Each row is a point on a landscape with many peaks, with its height.
A climber steps from a point to whichever of its 2 nearest points has the largest rise for the distance, and stops where none of them is higher. Distance is the straight distance between rows; heights are no part of it.
(513): [  0  12  29 -22  36   9 -13  39  -3 -10 -10  39  22  25  13  21   5  -9
  31  -5  14   1  20 -30   3  14   1 -27 -12 -11 -26  -7 -27  -3 -29 -15
 -18 -11 -38   8   9]  h=57.7
(705): [  8  28   3  -5 -23 -15  -9   3   2 -11   7 -15  -1  -6  -3 -29  -7  -7
  -6  -1  -5 -20   1  16   0 -36  12   6  -3   7   6  -3   4 -10  -2   5
   5  -3   8 -23 -20]  h=30.5
(471): [  9   8 -11 -30  -3  34  -4   4  11  17 -11  15   5  -7 -11  15 -17 -36
  -4  -4  26 -22  14  -1  22  -3  15   1  -6  11  13  12  12 -32  21 -37
   2  -6 -33   3 -18]  h=46.0
(530): [  3   6  12  20  -8 -27  -3  -9  -9 -15  19 -25 -12   3   3 -36   6   9
  -8  -7 -21  -3 -13   4 -15 -23   0  -9  -6  -1 -14 -18 -12  18 -15   9
   6  -7  28 -22  14]  h=31.1
(263): [-19 -16 -17  10  -9  -5  -4  20  -2   3   3  31  16   1  -7   2 -12  21
  16   1 -13   7 -18  -6  -8  17   0  -3   0   5  -5   9  -3  14   6  13
  14   7  -2   3  14]  h=57.0
(1067): [  4  -1   2  35  12 -17   7 -19   0  14  20  -5  -4   1 -17 -24  15  13
  -7  -2  -6  -9 -10 -22 -13  13   5  -6  -3  -9  10  -3 -16  20 -20   1
  26   4  15 -19   5]  h=71.8
(49): [-17  -3 -14   1 -18 -10  -8  21   0  -8   3  21  14  -6  -3 -11 -17  15
  16   1 -13   3 -19   4  -6   0   6   7  -1  13  -7   6  -1   8   9  15
  10   4   5  -4   4]  h=61.2
(221): [ -5 -10  -8  17 -10  -3   4 -26   3  -4  10 -15  -8  -5  -3  -4   4   9
 -10  10  -7  14  -5  10   1   1  -3  22  10   7  18   3   9   5  14  22
   2   9  20   9  -5]  h=32.2
(1008): [ 18  -3   6  19  16   5  20 -44  10  20  10 -25 -14  -1  -7   9  25   0
 -12   9  16   6   4 -14   9  20  -6  13  12  -5  21   2  -4   3  -3  -2
   5  12  14   4  -7]  h=56.3
(430): [  5  22  30 -16  32  -7  -7  19   5 -10 -12  11  10   8   5  -1   5  -1
  13 -13   6 -18  15 -23 -10   8  -4 -24 -15 -16 -32 -18 -23   6 -30 -19
 -12 -15 -16 -10   8]  h=72.8
(217): [ -2   7   7  19  -4 -23 -13  14 -10  -2  21  16   9   9  -2 -38  -4  24
  14  -5 -20 -16 -22 -22 -14  -5  11 -16 -10  -1 -17 -11 -26  19 -26   3
  21 -10  13 -23  15]  h=71.4
(3): [ 17  14   6  22  -5 -14   5 -31   3   6  17 -30 -15   0  -6 -21  10  -2
 -12   7   0 -11   0   1   1 -14   5  10   6   1  23  -5  -2   2 -10  13
  15   8  23 -13 -16]  h=65.4
(1082): [ 18   2   6   1   3  14  16 -43  14   9   3 -30 -17  -6   4  14  10  -7
 -13   9  18  11   5   4  21  12 -16  26  13   7  14   3   9 -12  12  -2
 -10   8  16  17  -7]  h=70.9
(1170): [  1  -3   1 -31  -5  11  -5  36 -11   0 -30  18   7   5   7  21  -6 -28
  -4  -2  14 -11  16  10  18 -16   3 -12  -6 -12   2  19  18 -20   7 -17
 -12  -9 -35   2 -20]  h=38.4
(278): [ -2  13  18   4   4 -23 -15  19  -7  -9  10  10  11  13  10 -31  -7  21
  16  -8 -16 -20 -11 -25 -13 -11   7 -23 -12  -3 -29 -21 -28  16 -29  -1
   7 -14   9 -19  19]  h=65.7
(365): [ 16  15   7 -30  23  34   1  15   1   6 -13  24   5   1  -8  24  13 -45
   1  -9  26 -19  20 -17  22   6  14 -13 -14  -8  -1  17   0 -20  -3 -43
  -9 -19 -38  -6 -25]  h=55.3
(904): [ 22   0  11  -3   4   1  20  -5 -11   2 -14 -37 -26   9  10  13  21 -25
 -29   2  -3   3  23  26  16 -22 -16  -9   7 -18  11   2  21 -13  -7   1
 -26   3   3   1 -10]  h=44.9
(268): [ 13  11   7  -6  16  17  21 -24  16  12  -2 -18  -5 -16  -9  12  17 -14
  -5  -5  22   3  15  -4   5  24 -11   5   1  -2   4   5  -2  -8   1 -27
  -8   3  -3  -2  -4]  h=63.2
(533): [-11  26  17 -32  -5 -13 -13  34   7 -30 -15   8  15  -5  19 -11 -20   5
  17 -11  -6 -12   4  12   0 -15  -7  -9 -10   6 -33 -20  -3  -9 -12  -4
 -19 -11  -3  -4   4]  h=39.0
(1131): [  0  -8   9  35   2 -22   3 -14 -10  -1  18 -22 -13  12  -3 -23  13  14
 -14  -7 -18  -1 -10  -6 -14  -7  -4 -14  -4 -10  -5 -11 -10  26 -17   9
  11  -3  23 -17  21]  h=28.7
(426): [  1 -34 -24  32  -3 -11  -7  -7 -24  29   4  -9 -15  20   0  -1   1  -1
 -19  20 -14   0   1   5  -6 -17  19  -1   1 -16  38  10  14   3  -5  27
  24  13   3   8 -18]  h=4.2
(456): [ 21  24  19  -3  -8  -9  12 -20   6 -10   1 -41 -16  -4   5 -15   6 -21
 -17  -2   3 -14  10  23  13 -28 -13   6   6   2   5  -7  11 -12  -6   3
 -12   4  17 -14 -13]  h=26.4
(1261): [ -7 -28 -29  14 -23  -7 -17  -2 -15  14  -1  -1  -6   5  -1  -3 -17  -5
 -11  20  -8   2  -5  17  -6 -24  19  13   7   2  34  15  22  -9  11  31
  20  14   1  10 -20]  h=54.6
(611): [ 12 -27 -17  17  13  15  10 -29  -7  41   5  -8 -15   5  -1  24  22  -1
 -19  20   6  13   6 -10   3  13  13   4  11 -15  41  11   5  -5  -2   5
  16  14   0  19 -20]  h=54.9
(253): [-16 -31  -1  35   1 -10   3 -12 -11  -5  18  -2 -12  10  -5  -9   9  29
  -7  -3 -23  14 -18  -1 -14  11 -13 -12   2  -9  -7  -9  -3  28  -4  19
   7   2  18   1  32]  h=30.0
(450): [ -5  -7  15  11  10 -10  14 -12   2 -11  -2 -23 -14  -2   1   0  18  14
  -9  -6  -4  14   1   8 -14   7 -24  -7   1  -9 -16 -10  -2  15  -5   3
 -14   1  16   2  24]  h=55.8
(479): [  8  -7   1  17   4 -12   9   0 -12   7  -2 -23 -18  13   0   2  14  -2
 -21  -1 -10   1  13   6  -4 -14  -3 -13   0 -19  12   2  10  10  -6   8
  -3   4   5  -7   0]  h=57.5
(968): [ -1  19  27 -15  31 -10  -4   6  12  -7  -9   7   9  -8   3 -15   5  12
  18 -11   6 -16   0 -25 -21  16  -8 -22 -11  -4 -41 -26 -26   7 -33 -18
  -8 -13  -1 -10  15]  h=80.5
(810): [-14  -4 -13   7 -26 -11  -7  -1  -5 -25  14   0   1 -13  -3 -25  -9  14
   8   2 -21  18 -24  24  -7 -11   6  18   5  20  -1  -4   1   6  17  27
   5  -2  24  -2  -1]  h=69.8
(983): [ 26  -6  -2  -3  -5  20   6 -44   9  12   2 -29 -19   0  12  25   2 -10
 -16  20  12  10   7  14  31  -1 -12  33  20   8  25   5  24 -21  19   9
 -14   9  17  33 -14]  h=66.0
(571): [ -4   5 -19  -7  -6   4 -11  13   8  15   2  33  23   0  -9   0 -19  -7
  13   5  11 -19  -4 -21   1   2  23  14  -5  10  11  17  -7  -6   7 -11
  25   4 -19  -9 -14]  h=68.4
(971): [ 19 -12   0  -7  -9   9  14 -12  -8   1 -11 -32 -25   7  15  16   9 -25
 -29  12  -4   9  22  36  23 -28 -18   5  10  -9  21   4  34 -21   7  12
 -31   8   6  16 -17]  h=49.7
(26): [ -6 -26 -11  18   9  -3   6  15 -17  16  -5   2  -9  17  -2  19  16  10
 -13   1  -9  15   6  -4 -10   5  -2 -25  -1 -22  10  10   4  15  -2   4
   0   0  -8   4   7]  h=9.4
(490): [-23  -6  -1  -9  -2  -4  -8  33  -2 -12 -14  19  12   5   6  15 -15  24
  24  -7 -10  15  -7   6 -11   9 -16 -19  -1   1 -26  -7  -2   4   1  11
 -15   2 -13  16  25]  h=28.8
(1051): [-25  -3  -6 -14 -14  -5 -13  43  -1 -10 -11  35  28   4   8  10 -29  18
  33   3  -7   8 -13   2   1   5  -4  -6  -2  11 -24   2  -3   5   5  13
  -5   7 -14  15  15]  h=34.8
(391): [  0  -1  -2  -8  -8   1   8   8  -2  -3 -13 -14  -8  -3   3   9   2 -11
 -14  -1   0   6  16  23   6 -11 -10  -1   1  -9   6   7  20  -8  10   2
 -15   3  -4   4  -7]  h=40.8
(1157): [ -8   4  -8 -14   2  12   8   3  12   3  -9   8   8 -16  -7  14  -2   0
   7  -9   8   7   8   2  -1  22  -5   6  -1   4  -4   7   3  -6  14 -17
  -5  -1  -9   3   1]  h=21.6
(845): [ 11   3   2  22  -3 -18   5 -14  -9   3   9 -31 -17  11  -2 -16   8  -5
 -20   3 -10  -7   8   7  -1 -23   2  -2   1  -9  15  -3   6   7 -11  13
   6   7  17 -13  -6]  h=61.7
(401): [ -5 -36 -23  24  -1  -5   2   7 -20  21  -2  -1 -11  17   1  11   9   5
 -18  11 -13  12   4   3  -8  -5   5 -11   0 -17  23  15  14  10   4  18
   9   9  -2   7  -4]  h=7.0
(824): [-11   6   8  -7   2  -8   3  13   2 -16 -11  -8  -2  -4   4   3   1   9
   1 -12  -6   5   5  13 -10   0 -15 -12  -3  -7 -19  -9   5   4  -2   1
 -15  -2   2   0  14]  h=47.9
(586): [ -6  -9  -8 -18   1  10 -11  35   0  13  -7  46  34  12   0  20 -16 -18
  23   8  17 -12   2 -25   9   5  18   6  -9   4  -2  23  -6  -1   5 -13
  15   5 -33   0 -11]  h=67.2
(213): [ 32  19  18  -4  -6   4  15 -36  12   1   3 -41 -22  -2   7  -2   6 -23
 -16   6  14 -15  13  22  25 -22 -12  13  16   3  17  -5  15 -23  -2   7
 -10   7  17  -2 -17]  h=24.6
(135): [-14 -15  15  19   7 -11  -6  -6 -12 -11  11  -2  -8   6   3 -20  -3  37
   7 -15 -22   2 -27  -9 -23   6 -15 -31   0  -4 -36 -30 -21  23 -22  10
   4  -8  13  -5  45]  h=41.6
(416): [  1  19 -10  -3 -31   5  -8 -20   8 -13  16 -10  -1 -24  -3 -27 -12  -1
   6   6   0   6 -20  18   4 -14  18  36  12  29  14  -6  -3 -13  23  10
  13  -1  20  -2 -15]  h=39.6
(249): [ 11  -2  23  11  14 -12  20 -14  -3  -7  -4 -38 -22   6   7   5  25  -2
 -21  -5   0  10   9   8  -5  -4 -25 -10   1 -15 -10  -8   3  11 -13  -1
 -21   2  16  -3  16]  h=59.5
(610): [ -4  13  16   0  -4 -27 -16  21 -13 -19   2  -3   3  15  15 -22 -12  17
   7 -14 -23 -10  -5  -5 -14 -23  -1 -27  -9  -5 -35 -26 -15  13 -21   7
  -2 -15   8 -13  26]  h=57.6
(782): [ -7   2  -2 -31   6  17  -8  38   6   2 -13  41  32   6   5  27 -14 -15
  28  -2  17  -3  11 -14  10  15   4  -1 -10   3 -14  15  -3  -9   5 -22
  -4  -6 -36   8  -4]  h=59.9
(444): [  0  26   0 -12 -28 -20 -14  19  -2 -24   9  -3   7  -7   5 -34 -14   1
   8  -5 -13 -15  -9  16  -5 -36  12   7  -7  13 -11  -6  -2  -7  -1   7
   0  -9   9 -23 -14]  h=32.5
(220): [ 17  14  16  -4   7   8  23 -31  15   3  -3 -34 -14  -9   0   6  14 -13
 -10  -2  19   1  11   8  14   7 -17  12   5   3   5   0   6 -11   2 -11
 -13   5   9   2  -6]  h=67.1
(998): [-12 -19 -31  16 -28 -10 -16   5 -11   5   7  10   3   0  -6 -11 -21   2
   0  15 -12   6 -19  11  -7 -14  18  19   6  12  26  16  12  -4  14  30
  26  12   5   4 -13]  h=58.9
(967): [  7  17   8 -24   9  16   9  13   7  -2 -19   1   1 -10  -5  16   5 -19
  -2 -13  13  -6  20   7   9   8  -8  -9  -8  -8  -6   7  10 -15   1 -29
 -18 -12 -22  -1  -8]  h=47.0
(64): [  7   4 -11 -16  -8  20  -1  -2   5  17 -11   2  -2  -8  -7  11 -11 -26
 -11   4  18 -16  13   7  15 -11  14   3  -1   2  23  13  16 -26  13 -14
   5   1 -21   0 -22]  h=39.7
(837): [ -3  -6  -2   7 -14  -9   3 -17   0 -20   7 -26 -14  -4   4  -5   2   1
 -13   5 -13  16   1  25   3 -15 -14  18   4   8   4  -2  14   4  13  23
 -14   7  22   5  -2]  h=34.3
(315): [ -8   6  20  -4  24  -8  -9   8   6  -6  -2  14   9  -1   2 -14  -3  27
  21  -8  -3  -8 -15 -26 -23  19 -12 -28  -4  -2 -41 -28 -31  12 -30  -6
  -5  -8  -1  -4  28]  h=90.2
(767): [-11  15   9 -21   0  -8  -5  27   6 -18 -14  10  13  -4   8   0 -11   9
  16 -12  -4  -2   3   6  -7   1 -10 -10  -6   0 -29 -11  -3  -2  -5  -4
 -15  -7  -5   1  10]  h=43.3
(643): [ -1  20  -2 -24  13  19   6   1  20   5  -7  11  15 -16  -9   8  -4 -12
  12 -12  17 -10  11 -10   2  25   0   7  -7   8 -12   2  -3 -10   7 -34
  -5  -6 -16  -4  -3]  h=19.7
(344): [  5   0   1  10  22  -6   3  10  -4  14   1  15   4  10 -12   5  16   1
   0  -6   4 -13   8 -27  -9  14   9 -19 -10 -19   1   4 -16  17 -17 -11
  11  -1 -11 -16   0]  h=52.2
(484): [  6 -22 -20   7  16  24  13 -17  -1  36   2   2  -6  -3  -8  31  23  -5
 -13   8  14  18   8 -15  -2  26  10   0   7 -10  31  17   1  -5   5 -14
   9   7 -11  10 -16]  h=62.2
(988): [ 14   8  16  10  24   4  28 -41  18  13   7 -23  -9 -13  -9   4  27  -3
  -5  -3  24   5   3 -15  -1  29 -14   8   4  -3   0   1 -13   6  -9 -17
  -3   7  10  -4   3]  h=59.6
(1174): [  7   6   8  -2  26  -4  -4  24  -8   6  -7  23  10  18  -5   9  14 -11
   4  -4   7 -19  17 -29   0   2  14 -22 -12 -22  -1   8 -14  11 -19 -15
   4  -7 -23 -17  -7]  h=56.2
(806): [ 10   4  -5  17 -11   7  -3 -52  10  -2  17 -18  -9 -10   0  -6  -1   5
  -6  20   7  14 -22   1  16   7   3  48  23  21  24  -5   0  -1  20  17
  11   7  31  21  -7]  h=37.4
(24): [ 10  21   9   1 -16 -19  -2  -3  -4 -16   5 -31 -11   0   4 -23   0 -12
 -16  -4 -13 -11   7  23  -1 -38  -1   1   0   2   1  -9   9  -1  -5  10
  -7   0  17 -20 -10]  h=28.5
(412): [ -7  -9  -2  14  13  -8   2   9  -2   8   4  19   7   5 -11   2   7  18
   6  -6  -7  -1  -5 -17 -15  19  -2 -15  -5 -12  -6  -1 -11  19  -9   0
   7   2  -2  -6  16]  h=48.1
(92): [ 19  13  23  -2  14   0  25 -15   6  -1 -10 -35 -17  -4   1   6  24 -16
 -17  -7  10   0  17  10   7   1 -21  -6   0 -11  -2  -1   4  -5 -12 -13
 -22   2   6  -6   0]  h=63.5
(999): [-22 -18 -13  21  -7  -6   1   4  -4  -1  15  28   9  -7 -11 -14  -6  29
  16   0 -20  11 -32  -7 -12  24   1   1   4  10  -5   0  -9  18   3  18
  18   5  11  -1  22]  h=53.3
(1230): [ -8  -4  22  11   9 -17   0 -13  -4 -18   7 -20 -13  -5   8 -25   7  24
   0 -12 -13   4 -23  -2 -26  -4 -19 -23  -2  -3 -40 -33 -19  21 -22   4
  -5  -8  22  -4  37]  h=37.0
(190): [ -5  11 -25   2 -17   5 -13  -1   9  14  11  25  15 -11 -14 -17 -20   2
  12   5   3 -11 -19 -14  -4   3  27  24   4  20  21  11  -8  -9  11  -2
  34   5  -4  -8 -12]  h=64.7
(60): [  9  27  -3 -28   9  32   5 -11  25  11  -1   6   9 -18 -14   4  -9 -27
   5 -13  25 -20  13  -8  14  15   6   8  -8  16  -2   1   1 -22  14 -44
  -1  -7 -19  -5  -8]  h=17.9
(544): [-13   5 -12 -24 -15   7  -6  25   7  -5 -14  20  18  -9   2   8 -24  -6
  11  -4   5  -5   4  12   7  -2   1   7  -5   9  -5  13  10 -11  18  -6
  -2   0 -17   2  -5]  h=43.8
(1073): [ -1   2   3 -24   6  10  -2  35  -4  -3 -24  18   9   2   5  28   0 -13
   6  -8  11   2  16   5   6   6  -7 -15  -7 -12  -8  13   9 -12   2 -20
 -17 -10 -30   6  -6]  h=42.9
(96): [ -9 -11  -9   1 -18 -10  -1   4  -7 -15  -3 -17 -10  -1   5   2  -6  -2
 -14   1 -14  13   9  31   1 -21  -9   5   4  -1   4   3  24   1  15  22
 -15   4   8   6  -3]  h=36.9
(1144): [ 16 -18 -14  -1 -15  18  -5 -37   1  12   3 -22 -17  -2  14  21  -9  -8
 -15  28   5   9   6  20  22 -12   3  34  21   8  34   5  30 -21  22  21
  -3  12  15  35 -19]  h=60.8
(314): [-13  13  14 -16  17  -4  -8  16  14  -9  -4  24  21 -13   5 -16 -11  26
  34  -3   0  -8 -15 -24 -14  21  -5 -11  -2  11 -42 -25 -29   3 -23  -7
  -6 -10   2  -4  14]  h=79.9
(1120): [  7  19  32 -20  31  -2 -11  33  -6 -14 -16  20  11  20  13  10   7 -12
  14 -12   7 -15  23 -23   2   1   3 -28 -14 -20 -21  -9 -19   1 -27 -19
 -15 -16 -29  -3   8]  h=66.1
(944): [-10   2  12   6  -9 -26 -14  14 -17 -22   2 -15  -9  18  15 -10 -11  13
  -3 -18 -29   5  -5  10 -17 -25  -9 -30  -3  -5 -35 -27  -2  15 -10  15
  -9 -12   9  -4  32]  h=49.1
(1233): [  7  14 -12   6 -24  14 -10 -38   8 -12  20 -14  -6 -19   1 -17 -11   2
   1  16   5  14 -25  15  12  -7  15  48  23  31  24  -8  -2  -9  30  15
  14   1  27  14  -9]  h=38.5
(451): [  0  -7  -3  25  -9  -3   1 -49   2 -15  21 -11  -6 -12  -3 -16   8  16
  -6  15  -4  25 -34   2   8  14  -2  41  15  21  11  -8  -7  11  17  24
   3   4  38  15   1]  h=36.2
(1205): [ 24  -9  -4  18  17  15  15 -47   8  35  12 -20 -16   3  -3  20  22  -4
 -13  17  17   4   6 -19  12  19   7  15  17  -9  37   3   0  -6  -4  -1
  16  15  12  15 -16]  h=52.7
(693): [-12 -30   3  32  -3 -11   4 -29  -7 -19  19 -16 -16   5  -2 -10  12  23
 -12   5 -21  23 -21   9  -4   6 -17   8   5   3  -7  -9   1  27   4  27
  -5   3  31   7  24]  h=32.9
(157): [ -3   0 -14 -34  -5  28  -5  23   8  10 -16  30  19  -3  -2  23 -20 -27
  11  -5  22 -10   9  -6  15   7  11   6  -9  11   1  19   9 -22  23 -32
   1  -4 -35   6 -12]  h=52.5
(215): [-17 -11   4  14  -1 -10  -2   0  -4 -14  14   9   0  -6  -2 -25  -4  32
  14  -6 -22   7 -32  -3 -19  11  -6 -14   2   6 -25 -20 -17  20 -10  14
   6  -4  20  -7  28]  h=46.4
(404): [ 11  33   7 -17   3  13   6 -17  23   7   1  -7   4 -17 -12 -11  -2 -21
   0  -7  20 -27  10  -5   9   3   8   8  -3  10   2  -2  -5 -14   1 -27
   6  -3  -7 -16 -15]  h=16.0
(336): [  6 -25 -11  10  -5   0   9 -11 -13  10  -4 -23 -19  11   9  13  11  -6
 -26  16  -8  16  15  20   5 -15  -5   4   6 -12  26   8  24  -2   9  20
 -12  11   8  15 -14]  h=47.5
(1135): [ -2  17  -4  -5 -19   1   1 -16  11  -9   7 -12  -1 -20  -3 -17  -9  -2
  -1   1   2   0  -5  16   3  -7   4  22   7  18   8  -3   2 -10  15   4
   4   2  13  -6 -12]  h=41.3
(791): [ -4 -13   0  11   8 -11  -3  28 -20   4  -9   9  -1  24   4  15   6  11
  -3  -7 -11   4   6  -7 -11  -3  -3 -32  -5 -23  -7  -1  -1  18  -7   4
  -2  -5 -14  -1  20]  h=12.1
(1003): [ -9  -8   4   7  10  -3  10   2   4  -4  -5  -1  -2  -3  -5   8  12  16
   1  -8  -3  12   2   1 -14  18 -14 -11  -1  -9 -13  -3  -3  11  -2  -1
  -7   1   2   2  17]  h=52.0
(126): [ -7  -7 -16 -16 -10  23   8  -4  11   4 -10  -4  -2 -17   0  17 -10  -7
  -5  -1  11  18  10  16  11  13  -7  18   5  11  12  14  20 -17  30 -13
 -10   4  -8  20  -2]  h=25.8
(621): [  5 -11 -18  -3  -6   8  -1  -2  -6  23  -9   0  -6  -1  -4  12  -4 -15
 -14  10   7  -7  11   5   5 -12  16   1   1  -6  30  15  16 -13   8   3
  10   9 -13   2 -24]  h=34.6
(1243): [ -8   1 -21 -27 -14  25  -4  13  11   8 -14  17  12 -13  -3  14 -26 -16
   4  -4  14  -3   4  10  12   3   6  15  -2  16   8  17  15 -23  33 -21
   2   1 -23   9  -7]  h=47.8
(509): [ -7  -2 -24  16 -20  -1 -12  -9   1   7  16  10   4 -10 -11 -18 -15   5
   3  10  -6   2 -20   0  -6  -2  21  26   9  17  28   9   1  -4  11  17
  32   7   7   2 -12]  h=62.0
(1143): [-15 -12 -12  -5  -5  10   8   4   7  -2  -8   4   0 -13  -1  17  -2   9
   1  -3   2  23   2  12  -3  21 -11  10   3   4  -1  10  11  -3  21  -1
  -8   3  -4  14   7]  h=23.4
(1090): [ 13  10  10  31   7 -17  10 -34   5  11  20 -24 -10  -1 -12 -26  19   6
  -8   3   2 -10  -7 -14  -6   0   3   5   2  -3  15  -6 -14  12 -18   5
  20   7  24 -18  -4]  h=68.5
(951): [ -9  -6  -3  18 -15 -16  -1 -13  -5 -18  17 -10  -5  -8  -5 -25   2  16
   0   1 -17  13 -19  11  -8  -5  -1  11   2  12   0  -7  -3  13   5  20
   6   1  26  -6   5]  h=73.9
(980): [  3  -5 -15  -8 -12  27   1 -26  12  13   1 -12  -8 -14  -1  13 -13  -9
 -10   8  15  10   6  11  15   3   4  29  13  15  27   8  19 -20  29  -4
   3  10   1  21 -10]  h=28.4
(1222): [-20  -6 -12 -16 -19  -6 -11  39  -2  -8 -14  26  21   2   8   9 -28   5
  18   1  -4   2  -5  12   1  -6  -1   2  -4   7 -11  13   8  -1  14  10
  -1   4 -15   8   2]  h=39.8
(1057): [  4   7   7  -9  21   1  -8  27   0   6  -1  40  23  19  -3   4   2 -17
  17   2  15 -26  16 -36   6   2  22  -7 -14  -8  -2  12 -18   7 -16 -14
  15  -5 -27 -16 -13]  h=61.3
(557): [ -6  26   8 -24 -16 -15 -11  28   1 -23  -7   5  13  -4  11 -18 -17  -3
   8 -10  -6 -20   3  13   1 -26   3   0  -8   6 -17  -8   2  -8  -3  -1
  -9 -10  -1 -16  -8]  h=35.2
(495): [  1  -5 -13 -14  -4   9 -15  22   1  17  -6  40  25  11  -6  11 -17 -24
  11  10  21 -25   3 -26   8  -7  29   9  -9   6  13  23  -4 -11   6 -14
  26   5 -34  -8 -22]  h=74.3
(41): [-19 -10  -6  16 -11  -9  -6  13  -9  -9  19  29  13  -7  -6 -28 -12  36
  27   0 -26   7 -43  -6 -13  13   5  -6   2  14 -19 -12 -18  18  -6  19
  14  -2  16  -7  23]  h=50.2
(1161): [-11 -22   1  27  -5  -5   7 -38   0 -19  16 -10 -10  -9  -3  -9  12  23
  -9  11  -9  26 -27   6   2  16 -14  28   9  14  -2  -7  -3  19  14  23
  -4   5  33  14  14]  h=34.9
(680): [ -8  16   9 -15  12  -5  -6  20  13  -4  -4  25  23  -3   0  -6  -8  10
  23  -5   3 -15   2 -20  -7  13   3  -7 -10   2 -24  -7 -19   6 -13 -11
   0  -8  -8  -8   5]  h=71.9
(435): [ -6 -23  11  34   9 -13   4 -11 -15   1  12 -15 -16  18  -2  -7  14  23
 -12 -12 -20   5  -9  -9 -19   4 -13 -28  -1 -20 -17 -15  -9  30 -16   7
   5  -7  13  -6  41]  h=27.0
(258): [-10 -10   7   3   4 -10 -11  35 -26  -3 -16   8  -2  33  16  24  -3  17
   1 -12 -16  13   3  -3 -11  -8 -10 -44  -4 -21 -19  -9  -3  10  -7   7
 -16  -9 -24  12  33]  h=16.4
(446): [  7 -17 -20  -8  17  39  14 -10   2  28  -2   7  -1  -7  -7  39  20 -13
 -10   2  19  27   8 -11  -1  34   5  -4   4  -2  21  22   3 -12  13 -31
   0   0 -17  12 -13]  h=68.6
(1224): [ -5   9   0  -9  -9  -1   7  -2   8 -11  -5 -13  -2 -13  -1  -3  -1  -3
  -6  -5   1   3   8  19   3  -3  -9   9   1   5  -1   1   9  -5  10   1
  -8   3   7  -2  -3]  h=43.7
(696): [ -1 -24 -21  10 -19  -3  -8 -12 -10   7   2 -14 -13   4   5   3  -8  -6
 -18  20  -9   9   5  24   4 -22   6  16   9   1  31  11  25  -7  13  31
   2  13   8  16 -18]  h=49.9
(342): [-18   4 -16  -8 -29  -8 -10  18  -1 -22   4  15  12 -17   2 -21 -22  15
  21   0 -17  11 -26  20  -5  -9  11  18   4  26 -10  -1  -3   0  20  19
   6  -2  11  -4   0]  h=65.5
(1001): [ -3  -9 -18   9  -9  15   3 -31   9   8   6  -7  -7 -12  -3   6  -4   4
  -9  11   6  17  -4   5   8  12   2  33  14  13  25   7   9  -6  26   9
   8  11  13  19  -4]  h=30.4
(354): [ -2   4   2  23   5 -17  -3  -1  -1   7  20  17   9   2 -14 -31   5  20
   9  -4 -12 -14 -19 -25 -16  11   9  -7  -6   0  -3  -5 -22  19 -21   0
  26  -2  14 -23   8]  h=75.8
(1265): [ 14 -16  -8  -4 -15  13   2 -23  -3   5  -4 -27 -20   3  13  17  -2 -18
 -23  21   0   9  16  32  22 -24  -9  19  14   1  26   6  34 -21  15  21
 -17  12  10  26 -21]  h=55.1
(591): [ 14  15   9 -28  20  30   8  16   2  -2 -19  11   2  -8  -5  29  16 -32
   1 -15  19  -1  22   0  14  16  -3 -18 -10 -10  -7  13   6 -20  -5 -46
 -24 -20 -31   2 -15]  h=50.4
(792): [ 11  19   7 -23  29  21   1  11  10   6  -5  28  14  -1 -10  17   9 -28
  12 -10  24 -20  19 -27   8  18  14  -5 -14  -6  -9   8  -9  -7  -6 -37
  -3 -13 -31 -12 -15]  h=60.5
(609): [  1  17  11 -21  20   5  -3  22   9  -2 -11  26  18   3  -2  10   2 -10
  16  -9  13 -15  18 -17   0  13   4  -9 -13  -7 -17   3 -10  -1 -12 -23
  -5 -11 -23  -7  -4]  h=65.6
(112): [  6   4  -7  -4   6  -3 -12  19  -3  13  -4  33  19  17  -9   0  -5 -18
   6   8  14 -35   9 -29   5 -11  29   0 -11  -6  14  18  -9  -2 -10 -10
  25   1 -27 -18 -25]  h=67.3
(77): [  3   6  22  15   6 -22   5 -18  -1 -14  14 -24 -10 -15   5 -42  13  16
   0  -8  -7  -1 -24  -5 -22  -7  -8 -11  -6   3 -30 -26 -23  19 -21  -1
   2  -7  31 -20  19]  h=33.7
(500): [ 15 -19  -1  15  10   0  16 -11 -16  18  -4 -30 -25  18   8  14  26  -5
 -28  11  -7  12  18  10   4 -10  -6  -9   3 -20  22   6  13   5  -5  11
 -12   6   8   5  -7]  h=52.4
(502): [-16  -9   5  -6  -1  -6 -13  41 -15 -12 -17  14   7  22  15  28 -10  22
  13 -10 -13  19  -2   7  -9   0 -19 -35  -3 -11 -26 -10   0   0  -2  10
 -24  -2 -26  21  32]  h=22.2
(864): [ -2   5  18 -27  19  11 -11  45  -3  -6 -15  42  27  20  12  25  -2 -18
  29  -1  17  -3  18 -21  12   7   6 -17 -11  -7 -16   8 -13  -4 -13 -17
 -10  -8 -41   8  -1]  h=52.6

Where does a climber stop that starts at each point below?
(1230) => (951)
(696) => (495)
(404) => (1224)
(426) => (495)
(435) => (1224)
(60) => (1224)
(1073) => (315)
(401) => (157)
(24) => (1082)
(336) => (354)
